Each row is a point on a tangle of strands that fork and nearly touch. The rows are in no order.
Points whose rows are less than 146 apart are linked; no others are. Some points are linked to none.
Vodes: [-43 -10  -7  23  25 -23   3  11 -17  16  47   9 -65 -58  -6 -42   2 -42
  -5 -26  16 -26  48 -37  -6  36 -11   3  -2 -56 -11   9  34  49 -34 -28
  -5  18   5 -25 -34  32   2   4   7  15  12   8  -4   2  54]
Nur: [ 21  -1 -65  22 -19  50 -39 -14  16  30 -35 -37  -1  48   2   9  14  -5
  42  54  10 -35  17 -16  13 -43 -14  -9 -33  17 -54   4  -3  -7  32  15
  39  -4 -11 -20  21   4  70  25  54  12  -2 -15 -15 -10  13]
tivis: [ 55 -14  21   2   0 -24  -6   3  42 -21 -22 -29   2  41  24  27  24  24
  16  11 -33   0   3  26   5  31  17   1   0  34  -1   0 -25 -19 -13  24
  -9 -25 -11  33  23  32  10  -6 -16 -13  -1  21 -17 -14  -2]
nudol: [ -3 -14 -26  40  -9   9 -33 -16 -23  52 -19  -1 -23  37  -6 -12  28  -6
  41  30  -5 -46  31 -34   9 -21  18 -13 -28 -30 -34  12 -13  56 -25 -22
  22 -13  20  20   7  16  32  24  17   9  37 -25  13   8  41]
totun: [  8   7  19 -11  -1 -25  17  -1  66 -31   4 -39 -12 -26  12  14  35   4
   3  11  -4  14  22 -22 -18  69 -12   5  56  19   4  32  25 -85  11 -19
 -23 -35 -49 -30  23  21  29  -1  40  -8   1  51 -30  37  16]
bada: [ 51 -46  57  26  12 -52 -23  -6   8  12  -3  48 -10  12   3 -30  -4  19
   1 -19 -26 -48  38  24  -7   5   6   7 -41 -28  -4 -28  -7  18 -67 -13
   2 -14  21  31 -11  48 -11 -21 -26  -3  15  32   7 -31  38]
tidu: [  7  36  18   4  18  -3 -32   7 -15  28  16 -34   7  20  -3  -7  21 -28
  12  19  -7  66   1 -64   1   0  25 -28  22  -7 -31  -2 -19  69  16  -6
   3  39  -6  43  15 -30  -7  17  32  31  -1 -46  12  40  32]
guf: [-22  22  17 -32  35  12  32   7 -14 -25   8 -11  25 -26  -7  -6 -22  22
 -46 -37  14  -5   2  11  27  -1  -8   4  12  24  46  -5   6 -17  19  34
 -21   8  13  41 -38  -8 -39 -20 -47 -11   8 -11  31 -11 -19]
Dubo: [-35  12  -7  -5  23 -11  31   0  15 -30  45  -8 -37 -64  14 -19  12 -16
  -8 -38  19 -22  41   5  -1  64 -39   9  29 -14  22  20  47 -50  -3 -16
 -28 -23 -21 -35 -36  41  10 -23   0  -1   8  42 -16  11  20]
zib: [ -1 -21   2   4  -6  18  28  -9 -42  -2 -30  60  31   9   4   8 -36  53
 -24 -19   6 -66 -16  66   3 -42  -5  29 -24   2  48  -9   3 -33  -3  37
  14 -27  51  10  -5   2  -9 -32 -53 -31  15   6  29 -48 -40]
fenis: [ 52 -14  51 -12  -1 -33   3   5 -25 -31  -7  14   1  46  28  34 -10  24
  -3 -14 -49  38 -44  72  -4  25  19   4   1  12  22  -3 -30  18 -25   8
 -24  -9  23  26  29 -15 -39 -13 -41   0  -9   7  -1 -22 -31]
divo: [-11  12  21  -5 -27  22 -20 -23 -32  44 -43 -10  33   6 -30 -10 -20  -6
  -4  42 -11  41 -14 -51 -10 -49  52 -24  37   9 -12 -21  -6  31  21  11
  51  20  18  30  10 -26 -24  12  35  31  35 -42  35  19  -9]
Rak: [-25  -5 -28  15 -10  23  10 -16 -14  16 -24  -8   3  -6   6 -10   1   6
   1   6   3 -39   1 -11   6  -8  15  -6  -6   1  11   8   5   8 -11  -1
   0 -21  16  17 -11  -2  -9  13 -11 -12  38 -15  23   0 -10]
gepal: [ 38 -26  20   4 -59  -6 -29 -20  12   7  -7  41  -5  -5  33  23  13   2
  45  36  -3  13 -16  34 -40   2   5  26  19 -42  -3   4  -5 -47 -21 -41
  19 -41   8 -64  61  18  37 -12  65   3   6  28 -24   4   5]
belar: [ 44  -7 -19  33  16 -19 -16   8  79   6 -14 -49 -12  27  -2  -5  41  18
  15  30   6 -59  43 -16  15  14  -3  -7 -28  38 -41  -2  -8 -30   2  47
   6 -19 -40  22   2  44  63   5   0 -15   4  22 -29   8  35]
Robim: [  7 -18 -75  32 -12   6 -26  -7  28  39 -11 -29 -14  35 -25  -8  25  -1
  27  39  23 -77  35 -31  14 -31 -20  -3 -48   7 -53  13  -5   4  13  21
  38  -1 -12 -17  -3  14  85  28  16 -15   1   3 -29   2  31]
Fav: [ 17 -21   6  11  19 -33  -8  14  59  -8  25  13   7 -20 -31 -21  -2  10
 -10 -22  21 -55  55   1   3   5 -48   9 -27  16  -5   1  -2 -49   1  29
  14  12 -20  12 -34  47  43 -27 -24 -20 -22  59 -16 -21  39]
Vel: [ 11 -49  -7  27 -28  21   8 -17 -26  10 -45  48  22  24  17   9 -15  44
  14   8 -24 -65 -15  66 -28 -16  14   1 -25  -9  30 -10   0 -14 -33  12
  14 -58  46  -7  28  13   3  -6 -19 -25  28   9  20 -41 -32]
med: [-38 -14  -6   7 -11 -11  -2  -5 -53  30  20  62 -31 -16  10 -22 -22 -19
   1 -21   6 -27  -5   6  -4 -10  -7   7 -24 -46  -4  -3  24  52 -47 -43
   0  -2  31 -24 -18  -5 -20  10   0   2  11  -9   3  -1   4]
Keto: [ 23  15  19 -23 -18  17   3 -11  -3 -12 -34 -36  37  34   9  25 -19   6
   1  29 -26  71 -30  -5  -2 -15  39 -26  28  37   5  -8 -30  -5  27   3
   8  13   0  25  31 -22 -17  11  18  25  -1 -29   9 -10 -40]
Zab: [  2   9 -42  31   5  44 -24 -10  43  17 -56 -57 -18  36  12   4  22   8
  45  59  11 -34  22 -17  12 -22   7 -29  -8  32 -38  21  11 -36  15   9
  11 -33 -23  -3  24  23  52  24  58  22  31  -3   8   2   6]
susam: [ 10 -31 -15  21  10 -40 -16  21  33  24  26   8  -4   8 -33 -24   3 -21
   8  -4  15 -20  40 -38   4  -5 -22   9 -35  -7 -43  11  -8  38  -9   4
  27  28 -24  -2 -17  22  52   8  -1  -9 -27  26 -26   2  55]
Vami: [ 32  11  30 -15  14 -20   9  -3 -14 -19  -7 -20  32  38   7  19 -12  11
 -17 -11 -37  54 -30  15  -1  12  36 -17   7  33  15 -11 -36  28   5  13
 -14  14   7  46  13 -30 -40   2 -37   6 -19 -22   2  -9 -23]
vadib: [-16  22  12  -8   6 -10  16  -6 -68  22   2  55  27  10 -18  -6 -46   8
 -40 -41  -9  16 -29   4  -2 -36  26  -9  -8   7  11 -24  -6  60  -6   5
   6  42  43  24 -20 -36 -71   5 -45   1 -16 -43  22  -7 -20]
sonez: [-54  -7  32  -5  32 -13   7   3 -29  15  37  24 -44 -79 -12 -37 -33 -28
 -37 -32  20 -22  41 -24 -10  10 -21   4  11 -57  25 -20  50  30 -27 -12
  -7  15  17 -20 -49  15 -45   6 -11   4   4  -7  26   0  30]
gil: [-16 -23  -2  -4   6 -30   2  19  47 -16  26  24  17 -40 -31 -12 -37  -5
 -19 -23  25 -16  33 -22 -10  -9 -61  32 -13  11 -10  15  14 -32  16  17
  27  34 -21 -36 -35  12  38 -14 -18 -24 -69  50 -25 -10  45]
rofek: [ 38  -6  23 -18 -62  32  -7  -8   9 -19 -19  10   4   5  47  21   4   1
  44  48  -3  70 -37  36 -27 -13  23  13  28 -36 -14  -2  -8 -44   1 -28
  21 -24  15 -43  80  -2  -1  -2  62  27  12  -6   3  -5 -13]
nar: [-15   6   9   5  46 -20  10  32  44  -8  15 -62  -2 -33  -2 -25  23 -30
 -18  -8  11  21  36 -69   6  44  -2  -5  41   8  -5   8  12  21  16  -1
 -13  12 -48  19 -15   7   4   6  10   8  -3   6  13  38  44]
Borev: [-30  26 -21 -11  29   9  36  15   2 -36  40  -8 -33 -34  10   8  17  11
 -18 -45  25 -42  25  32  28  37 -45  13  -1   5  36  16  16 -61   8  17
 -40 -12  -7  -7 -40  38  17 -43 -30  -7  20  29  -5 -12 -18]
Bobeb: [ -5 -12  45 -49 -22 -14   4  -4  19 -21  -8  -1  55 -35   2  26 -31   8
 -29   1   3  41 -25 -10 -32  -4 -21  17  49  10  35   0  18 -54  17 -22
   3   3  -3 -33  11 -34 -21   2  16 -12 -27  13   2  16 -23]
Giz: [-39   1  16 -43 -22   7  30  -4 -30 -13  18  37 -21 -34  34  35 -12  -6
  -1 -17  15  29 -47  56  -9  34 -24  16  41 -44  45  14  33 -31 -10 -53
 -26 -22  -5 -75  19 -26 -33  -8  10   2  10   7  -8  23 -54]
gose: [ 34 -50  68  20   1 -47 -16 -15 -34  29 -20  80   0  18  16 -23 -35  12
  -6 -14 -33 -26   3  27 -19 -14  15   1 -29 -45   4 -36   8  47 -67 -33
   6 -18  34  13   1  10 -29  -3 -19  -1  11  12  11 -22  11]
fab: [-36  12 -20 -35 -32  11  10   0 -17  -9  27  13  -2 -29  27  30  -4 -24
  15 -12  10  34 -41  23 -13  13 -29  25  18 -19  12  28   9 -16   7 -44
  -3   0  -6 -62  10 -20   3  -9  28  -3 -16   2 -33  21 -35]
vame: [-44  18  11   2   4  17  23 -10   4 -19 -35 -62 -24 -39   8  -9  30  13
  -9  27   4  29   0 -27  13  18  38 -34  60  -9  42  19  22 -30  -2 -27
 -41 -54  -7  -5  13 -13 -63  24  36  21  76 -12  42  26 -25]
ziti: [ 27  20  17 -18 -45  45 -10 -22 -34  14 -36  -1  27  27   8   4 -20  -5
  20  41 -13  92 -44  -3 -13 -44  58 -16  26   4 -28 -24 -19  16  33   0
  45  21  16  20  41 -36 -31  16  40  42   0 -49  19  -6 -15]
Poniz: [  5  -2  23  16  58 -23   0  26  20  -7  23 -32  -6 -25 -14 -45  14 -26
 -28 -31   4   6  46 -44   7  30   1 -10   8  -7   3 -14  -9  47  -5   7
 -10  31 -16  50 -23  12 -25  -4 -21  15  -4  -3  27  -1  44]
Nalu: [  8  17 -16   8 -13   3 -17 -21 -60  45  -9  34  35  48 -32   0 -22   4
 -16 -11 -22  25 -27 -12  -6 -47  38 -20 -25  11 -17 -21 -37  74   1   1
  35  48  34  35  -2 -46 -39   4 -30   7 -24 -49   4 -10 -14]
makez: [ 13  13  21   1  35 -25   1  17 -13  -9  20  -5   6   9  14 -17   5 -11
 -20 -32 -19  38   2  -8   0  27  15 -12  -2  -1   4 -10 -17  55 -13  -4
 -24  21   2  41  -6 -12 -42   0 -28  11 -10 -14  11   0  20]
Zer: [  4  32 -45  -1  28  36  25   2  -8 -24  -9 -66   8  40 -12  11   2   4
 -12  -2  -7  11 -22  20  30   5  16 -26 -17  49  -3  -1 -21  11  43  50
 -17  18 -10  45 -14 -31 -19   5 -47   2  -5 -46   0 -14 -38]
Lut: [ 18 -29  28  -8  11 -37 -13  19  10 -13  29  55  26   9 -28  -9 -44  -4
 -14 -33 -18  29  -5   7  -6 -38 -28  29 -41   5 -16 -12 -23  35 -19  12
  11  46  -8   2  -8  -3  -1 -14 -38 -17 -64  17 -20 -22  32]
Soli: [-21 -14  44 -25 -29  -9   2 -14 -39  24  14  63 -27 -27  37   8 -14 -18
  12  -8   7  21 -32  30 -16  18   1  -1  27 -78  27 -10  31   4 -31 -78
  -5 -29   7 -58  20 -20 -30   2  34  14  19   1   0  23 -32]
Sobe: [-12  12  47  -8   8 -19 -18  -2 -20  40 -18 -10  41  -5 -37 -16 -17 -18
 -33  10 -14  49   0 -79  -7 -19  42 -28  42   8  -3 -20  -7  61  12  11
  29  43   7  42  -5 -38 -31  15  21  24  18 -42  36  40  13]
deso: [ 21  26  33 -29  22 -13  19  27  36 -46   9 -77   2  12  23  35  30   1
   8  12 -29  83 -11 -13   5  57  24 -19  49  28  10   3 -17 -15  23  -5
 -42  -6 -48  23  32  -5 -17   7  15  17 -11  -2  -6  25  -8]
Muk: [-74   0  -3 -20  12   0  23  -9  16  -6   9 -25 -22 -78   1 -27   7 -14
 -26 -10  41 -20  27 -40  -6  48 -22   4  50  -8  28  26  65 -47   0 -29
 -14 -25 -15 -43 -34   2 -12  11  26  -4  32  30  19  44  15]
dos: [-22  26 -23  10  11  35   2   2  45  -5 -45 -79 -14  12  15  12  25   5
  25  50  12  17   6 -23  17  -1  19 -33  21  31 -11  29  12 -49  31  -1
 -17 -26 -36  -3  16   6  13  24  53  25  38  -4   9  13 -16]
zop: [  4 -15 -40  11 -26 -18  -9   5  58  -1  16  10   7 -14 -13   2   2 -15
   7   2  24 -36  15 -22 -10   2 -44  23  -9  20 -33  29   5 -36  16   8
  19   6 -17 -62 -13  13  82  -3  14 -25 -55  50 -57  11  22]
satam: [ -7 -14   2 -17 -55  46   3 -24 -21   8 -29  35  57 -33  -4  15 -42   3
  -9  33  14  21 -47   4 -42 -48  11   9  37 -12  25 -17  12 -42  15  -5
  31  -3  40 -45  31 -38 -15   7  46  -9   7  -4  31  -4 -47]
fel: [ 32   1 -47  17  30 -18  -7  40  30 -21  53   9 -18  31 -39  -6  40  -9
  16 -17  11 -19  11  34  33  -1 -37   1 -69  22 -35 -11 -22  13  17  35
  -5  27 -46  14 -19  27  49 -11 -41 -20 -36  22 -48 -24  12]
Pepod: [  2  -8 -14  28   2  -8   2 -12  67   1 -20 -39 -27  -6   9  -8  38   6
  18  25   9 -62  43 -26   0  35   0   0   6  20 -19  30  16 -57  -4  13
   0 -39 -30  -4  -3  40  60   2  25 -18  20  45 -19  19  33]
boda: [-23 -39 -24   3 -25 -17  -3  -7 -15  -2  19  85 -22 -17 -10 -18 -35   4
   7 -23   6 -51  -4  30  -4 -40 -37  38 -50 -30 -10  11   8  -1 -37 -13
  11   4  19 -56 -19  27  39 -15 -13 -21 -32  35 -29 -26  19]
Volet: [-62   3  12 -18  20   7  25  -5 -16   4   8   3  -3 -65  -7 -32 -19 -13
 -41 -23  30 -29  24 -36   4   9 -15   3  27 -10  27   2  48   1  -4  -2
  -7   0  14  -8 -47  -4 -40  18  -5  -5  28  -5  44  16   5]
karuz: [ 36   6  21  21  24 -18 -35   6  14  33  -2 -32  11  50  -8  -2  24 -10
  22  22 -16  18  24 -53   0 -12  20 -22 -10   0 -42  -3 -28  69  -3   3
  10  28 -11  46  19  -1  25  19  11  20  -4 -26  -3  25  48]
tulam: [ 51  15 -28  29  54 -20 -18  35  25 -21  50 -12 -26  49 -20 -16  55 -17
   7 -16  -3   7  18  18  26  23   0 -11 -62  10 -35 -19 -37  47   6  24
 -21  35 -32  51  -7  13  13 -11 -46  -3 -30   5 -21 -17  22]
Fotas: [ 25 -11  12  19  -8  -4 -11 -29 -30  50 -53  10  47  43 -37  -9 -24  26
 -17  16 -28  -9  -4 -24 -10 -52  60 -28 -15  31 -11 -39 -41  58  -5  18
  51  30  29  52   4 -17 -23   4 -35  12   7 -36  22 -12  -2]
kif: [-52  31 -53 -20  -3  35  13   7 -27  20  27  -3  17  -8 -16   7 -17 -23
 -14 -24  25  12 -21 -29  13 -18 -24   2  -6   6  -9  15   2  35  23   4
  10  40  -1  -6 -29 -43  -8  22  -8 -14 -29 -39 -12  15 -18]
Letu: [ 11 -20  46   0  -1 -58 -24   4  10  18  31  34 -27 -19  15 -10  -3 -20
  23  -6 -17  21  28 -20 -23  32 -10  16  20 -44 -14  14  18  25 -35 -58
  10  -6 -20 -39  11  28  25  -4  42  25  -5  29 -32  33  50]
res: [ 20  20   3 -26  -1  -6   8  28  30 -32  13 -39   9  19  22  44  18 -10
  16   5 -21  56 -26   9  -6  36 -12   4  18  28  -6  11 -22 -12  22  -1
 -18   9 -37 -12  23  -5  14  -6   8   0 -35   5 -36   9 -25]
Kul: [  0   7 -58  -7  13   0   7  30 -11 -33  54  46 -43  23 -28   6  19  -4
  18 -38   4  -5 -20  61  33  -5 -44  25 -66   7 -28  12 -18   3   4  29
 -22  28 -20  -9 -21  12  39 -26 -45 -18 -39  14 -45 -28  -7]
zegel: [ -7   2  24 -33  10  -1  26   5  15 -40  -6  -2  29 -18   6  21 -23  34
 -36 -25  13 -12  -4  38  12   7 -37  31  13  27  51   5  11 -64  19  36
  -9 -10   7   9 -17  -1  -7 -29 -43 -29 -15  29   8 -18 -21]
fuf: [ 46  45 -28  40  46  -9  -9  34  20 -29  37 -46 -48  53  18  -2  86 -11
  30   5 -19  19  16   7  29  63  16 -16 -26  10 -42  -4 -23  46   9   6
 -42   2 -34  31  13  25  15  -6 -20  14 -23 -14 -30  12  23]
fupuz: [ -5 -17  40 -18 -29 -24 -15 -11  45  -3 -11 -12   6 -36   5   7   7  -1
  -1  33  13   6  20 -36 -36  24 -11  15  61  -8   5  22  24 -73  -1 -41
  19 -20 -11 -46  28  -2  28   3  63   2   6  48 -10  41  27]
doma: [ 17  -9 -34   2   4   7   1   9 -18 -18  11  43 -14  39 -21  13   8  23
   9 -29   2 -46 -13  68  31 -25 -31  21 -62   7   2   4 -25  -9  -7  36
  -9   3  15  25 -15  15  21 -31 -59 -25   3  14 -11 -51 -17]
Deril: [-16  17  -2  29  43 -30   6  18 -12 -19  67   7 -80 -47  14 -40  28 -44
   2 -45  -6   6  32   0  -6  62 -12  -1  -1 -48  -1  -1  21  45 -28 -29
 -42   8 -16 -12 -16  34 -14 -25  -1  29  -8   9 -23  -8  43]
kimam: [ 37  12   2  39  39  -5 -19  -8  10   9 -24 -47 -15  43   5 -23  50   5
  13  16 -17  -7  27 -33  14   9  46 -27 -21  11 -23  -8 -30  58  -1  16
 -20   2  -2  64   3   7  -6  16 -18  17  18 -41  14   6  35]
guza: [ 44 -34  35  19  15 -49 -16   2  44 -10  21  23 -18 -13  -4 -19  12  13
  -2 -25 -13 -44  61  15  -2  35 -20   9 -17  -6  -4  -6   6 -31 -40   1
  -4 -18 -13  15 -24  72  18 -33 -14  -9   6  58 -13 -16  44]
vut: [ 48 -16  56  -5  19 -27   8   1 -26 -25  -5  29  12  26  10   7 -21  39
 -19 -35 -26 -18 -11  71  11   2   3   6 -19   5  40 -18 -20  -5 -25  21
 -24 -12  37  45  -8  11 -34 -38 -63  -4  11  15  17 -39 -23]
mufad: [-25  28 -22  -4  30  13  14  18  43 -13  -9 -89   7 -16   3  -3  19 -12
  -8  12   7  16   5 -41  18  23   3 -22  21  34  -2  13   9 -13  31  24
 -23  -3 -50  13 -15  -9   6  16  10  -2   4  -6   3  26  -7]
dup: [ 11  13  16  33  24   3  -6  -9   6 -11 -34 -55 -37  16  29 -10  52  15
  26  18 -20   2  16 -23  11  25  53 -29   8   4   6   6 -13  27 -13 -12
 -43 -33  -1  46  14  20 -25  16   7  24  48 -30  27  11  21]
Ruk: [-20 -24   6 -17   2 -19   2   9 -17 -17  27  78   1 -17 -17  -5 -56  13
 -15 -35   6 -12  -5  27   3 -47 -38  49 -46 -12   9  -6   5  -6 -13  14
   3  31  11 -26 -22   9   9 -20 -37 -28 -47  17 -17 -34  15]
Zed: [ 13 -17 -28   3 -15  24  15  -2   4 -21 -23  24  15  23   1  29  -7  46
  -5  -9  10 -70 -12  76  13 -26 -28  31 -33  23  31   9 -14 -60   8  59
   3 -22  32   8  -1  16  29 -32 -54 -36   4  25   3 -53 -37]
filuk: [-31  51 -54  -8  14  40  14   0 -27  17   2 -47  14  15 -24   7 -11 -19
 -23  -7   3  32 -21 -32  18 -12  22 -33   1  33  -9  -1 -14  42  45  26
  -4  42  -9  26 -23 -54 -32  27 -15   8 -17 -66   2  19 -32]
rig: [ 12  15  12 -15 -52  47  -8 -16 -27  10 -12   5  -5   6  30  -1   1 -14
  48  49   6  80 -39  -1 -20 -31  32   1  29 -42 -41   1   3   6  12 -22
  41  -2  13  -8  62 -23 -16  21  58  33  16 -37  13  14  12]
ful: [ 21  50  -2  10  34  10  -4  26  25 -23   9 -82 -27  37  27  20  61  -9
  37  28 -19  53   1 -22  13  42  24 -31  13  20 -32   2 -18  20  26  -5
 -44   0 -43  22  22   6   7  14  20  32  -6 -28 -12  31  11]
Regu: [-12  23  20   1  -2  12   9  -8 -26 -14 -10 -38 -36   1  33   8  30   5
  12  14 -17  48 -14  -6   8  28  52 -38  37 -14  24   3  -6  12  -2 -40
 -45 -27   9  16  33 -17 -54  21  25  37  53 -39  33  26 -18]
latot: [-12  17  36 -16  22  -1  30 -10 -49  -3 -12  18  21 -24 -13 -20 -29  16
 -50 -36  -4   0  -8   1   9  -8  27 -13  16  11  38 -29   9  23   2  18
  -8  10  32  39 -35 -18 -76  -1 -41   3  18 -33  46  -1 -22]
kor: [ 20 -20 -66  10 -47  34 -19 -19  25  14 -29  15  40  10 -12  36 -21   0
  13  31  16 -42 -22  12 -18 -53 -31  25 -30  20 -16   3 -16 -36  17  20
  24  -1  25 -47   3 -14  70   8  13 -26 -43  15 -18 -33 -14]
Gomef: [-66  24   7 -28 -16  31  18 -13 -18  -3 -10 -25   4 -51 -12  -7  -8  -7
 -23  14  21  33 -24 -33   3   2  18 -23  67  -8  43   7  30 -25  12 -20
 -16 -24   0 -21   4 -37 -68  33  39  11  52 -20  43  44 -47]
soso: [ 17 -28  32  27 -16 -19 -12 -23 -51  50 -34  52  29  27  -7 -19 -24  17
  -5   5 -27 -27   2  -8 -19 -36  35 -13 -14 -15   0 -28 -14  58 -39 -20
  33  -2  46  29   9  -8 -21   7 -14   0  28 -19  28  -8  -1]
fiven: [-36  42 -34  -8 -16  55   4 -23 -40  28 -34 -24  23  15 -31   8 -25  -6
 -12  19  -9  39 -32 -26   9 -38  50 -36  21  40  -1 -16 -13  29  41  13
  28  30   8  24  -9 -41 -46  20  11  29  13 -62  25  10 -47]
Vusi: [-40  -8  20 -23 -46  32  -3 -26 -16  19 -22  12  28 -47 -13 -18 -25  -9
 -16  41  27  25 -22 -35 -23 -30  15  -6  59 -29  20  -6  29 -40   8 -13
  37 -10  21 -36  26 -38 -33  18  65   4  37  -3  35  32 -31]
dol: [ -3  -8 -22  -8 -49  28 -16 -15 -47  26  -8  60  54   2 -19  17 -49  -8
  -7   1   2   7 -51   9 -17 -72  -9  27 -13  -9  -1  -7 -13  24   6  -6
  30  27  39 -28   1 -35   5  -2   8 -19 -38 -23 -12 -16 -29]
nosi: [-44  22 -13 -28   5  -1   8  22 -32   5  45  23  -1 -22   7   5 -19 -38
  -6 -33   8  42 -24  -7  -1   7 -23  11   4 -12  -1  17   5  37  -3 -29
 -11  27 -10 -25 -11 -31 -21   7  12   3 -36 -17 -19  22  -7]
gub: [ 25 -10  -1  -5  22 -21   0  26  43 -11  19  -3  56  15 -31   0 -25  -6
 -26 -22   9  23   2 -12   5 -28 -38  16 -31  38 -17 -12 -22  14  30  46
  17  51 -38  16  -8 -17  14  -2 -45 -22 -68  12 -24 -14  20]
fesib: [  7  11 -33 -12 -17   3  -7  15  41  -7   8 -30  24   8   3  28   7 -17
  11  14   5  14 -13 -14  -4   1 -31  14  -8  30 -22  12 -11 -22  31  12
   5  17 -29 -37   1  -7  54   5  16 -15 -54  11 -48   4 -13]
Mukif: [ 28 -51  37  14 -41 -18 -19 -19  -2  17 -34  53  14   8  29  12  -9  25
  21  17 -20 -40  -7  30 -42  -5  11  14   1 -29  23 -13   8 -22 -44 -33
  16 -51  28 -32  39  15  12  -5  22 -15  20  31   6 -10  -7]
vovur: [  3  35 -57   3  30  46  28  18  -2 -45   5 -83 -40  33  11  20  37   4
   4  -2  -3  -7 -14  48  43  42  -1 -18 -20  37  -1  11 -17 -13  41  46
 -46  -7 -14  34 -18  -6  -7 -14 -45   1  12 -19   5 -15 -48]
Bezeg: [-40 -21 -51  17 -18  12   7 -10 -61  22  17  79 -38  -4 -13 -24 -19   2
  11 -27  21 -73   0  36  13 -39 -18  19 -65 -42  -7   8  13  27 -40 -15
   4 -11  35 -18 -27  16   6   1 -27 -19  11  -2  -1 -34   5]
gobu: [-10 -17  31 -30 -13 -12  17  -5   4 -27  -8  32  24 -28  17  25 -32  20
 -24 -17  13  -1 -21  31 -21   1 -36  41  23   3  39   4  31 -59   2 -11
  -5 -20  12 -46  -1 -10 -10 -13 -13 -28 -28  32  -5  -5 -17]
Foso: [ 13 -19  63  -7  33 -22   5   3 -43 -11   8  61 -25  -7   8  -3 -34  31
 -25 -39 -11 -41  14  65  13 -10 -16  11 -30 -37  51 -36  10 -14 -43   1
 -32 -14  40  19 -29  25 -34 -45 -52   0  15  16  24 -45 -22]
fafof: [ 28  10  26  16  20 -24   4  -1  77 -24 -17 -60 -25   4  22  18  54  22
  20  27 -14  -3  32 -18  -2  61  23 -12  39  25  -9  21  12 -60  -3   3
 -35 -48 -52  12  21  52  25   4  33   1  20  35 -15  24  32]
Buka: [-20   9 -40 -14 -66  70  -6 -26 -42  34 -19  28  44 -22 -18   5 -38 -24
   5  32  20  29 -47  -7 -23 -60  14  13  19  -8 -10 -13   6   2  36   6
  56  21  36 -30  11 -42  -5  13  45  -3  -8 -37  14  -3 -36]
Femob: [  -4  -13 -105   22  -19   25  -11   -6   -8   21    2    8  -21   34
  -30   -7   24    1   30    4   23  -81    8   20   31  -35  -32    2
  -80   -5  -36    7   -8    9   14   18   25   -2   -3   -7  -21    5
   55   22  -26  -33   -9   -4  -28  -34    7]
Gel: [  2  31 -35   0  35  14  24  33  20 -43  35 -48 -25   3  -1  15  50   7
  -3 -28  13 -33   9  42  43  45 -31  -5 -13  30  15  13 -14 -38  26  37
 -49  -2 -25  24 -33  31  21 -38 -40  -5  13  18 -11 -10 -27]
fosi: [-30 -29  22   5 -29 -12 -20 -16 -41  49   9  53 -22 -28  17 -17 -16 -21
  11   7  14 -21   4 -18 -18  -4   6   2  12 -63   3   0  31  31 -40 -66
  25 -20  27 -39   5  -1   3  15  44   7  37  -1  12  26   6]
Bugeg: [  8 -13  28 -26 -39   9  -3 -16  44 -18 -34 -19  35 -22  13  24 -10   9
  -4  39   6  24 -18 -12 -32  -3   1  11  47  16  17   5   2 -82  11 -15
   8 -15   1 -35  40 -20  10   4  51  -5  -4  28   9   3 -14]

A fork is a point with three links. Follow the links from the first point to the second and name the forks in between, in order.
Regu / Muk -> divo > filuk
fenis / Deril -> Vami > ziti > divo > filuk
divo / gub -> filuk
Vusi / Foso -> divo > ziti > Vami
fosi / satam -> filuk > divo
ful / Borev -> ziti > divo > filuk

Follow the links from the first point to the second, and from the first to the third. Name the last point that the two ways share.
fuf / Dubo / Gomef -> divo
vovur / Vel / vut -> ziti
fosi / Keto / Regu -> divo
kimam / Vel / Robim -> ziti
Giz / Muk / zib -> filuk

Name the points in between on the shortest way along the links from the first point to the second, in order.
nosi / Muk -> kif > filuk > Zer > vovur > Gel > Borev > Dubo
fel / Foso -> Kul > doma > Zed > zib > Vel > Mukif > gepal > rofek > rig > ziti > Keto > Vami > fenis > vut
res / Buka -> deso > ful > fuf > tulam > fel > Kul > doma > Zed > zib > Vel > Mukif > gepal > rofek > rig > ziti > divo > Sobe > tidu > karuz > kimam > dup > Regu > vame > Gomef > Vusi > satam
Zab / gepal -> dos > mufad > nar > Poniz > makez > Vami > Keto > ziti > rig > rofek
fupuz / Nalu -> Bugeg > Bobeb > gobu > zegel > guf > latot > vadib
guf / Fav -> latot > vadib > Nalu > Fotas > soso > gose > bada > guza
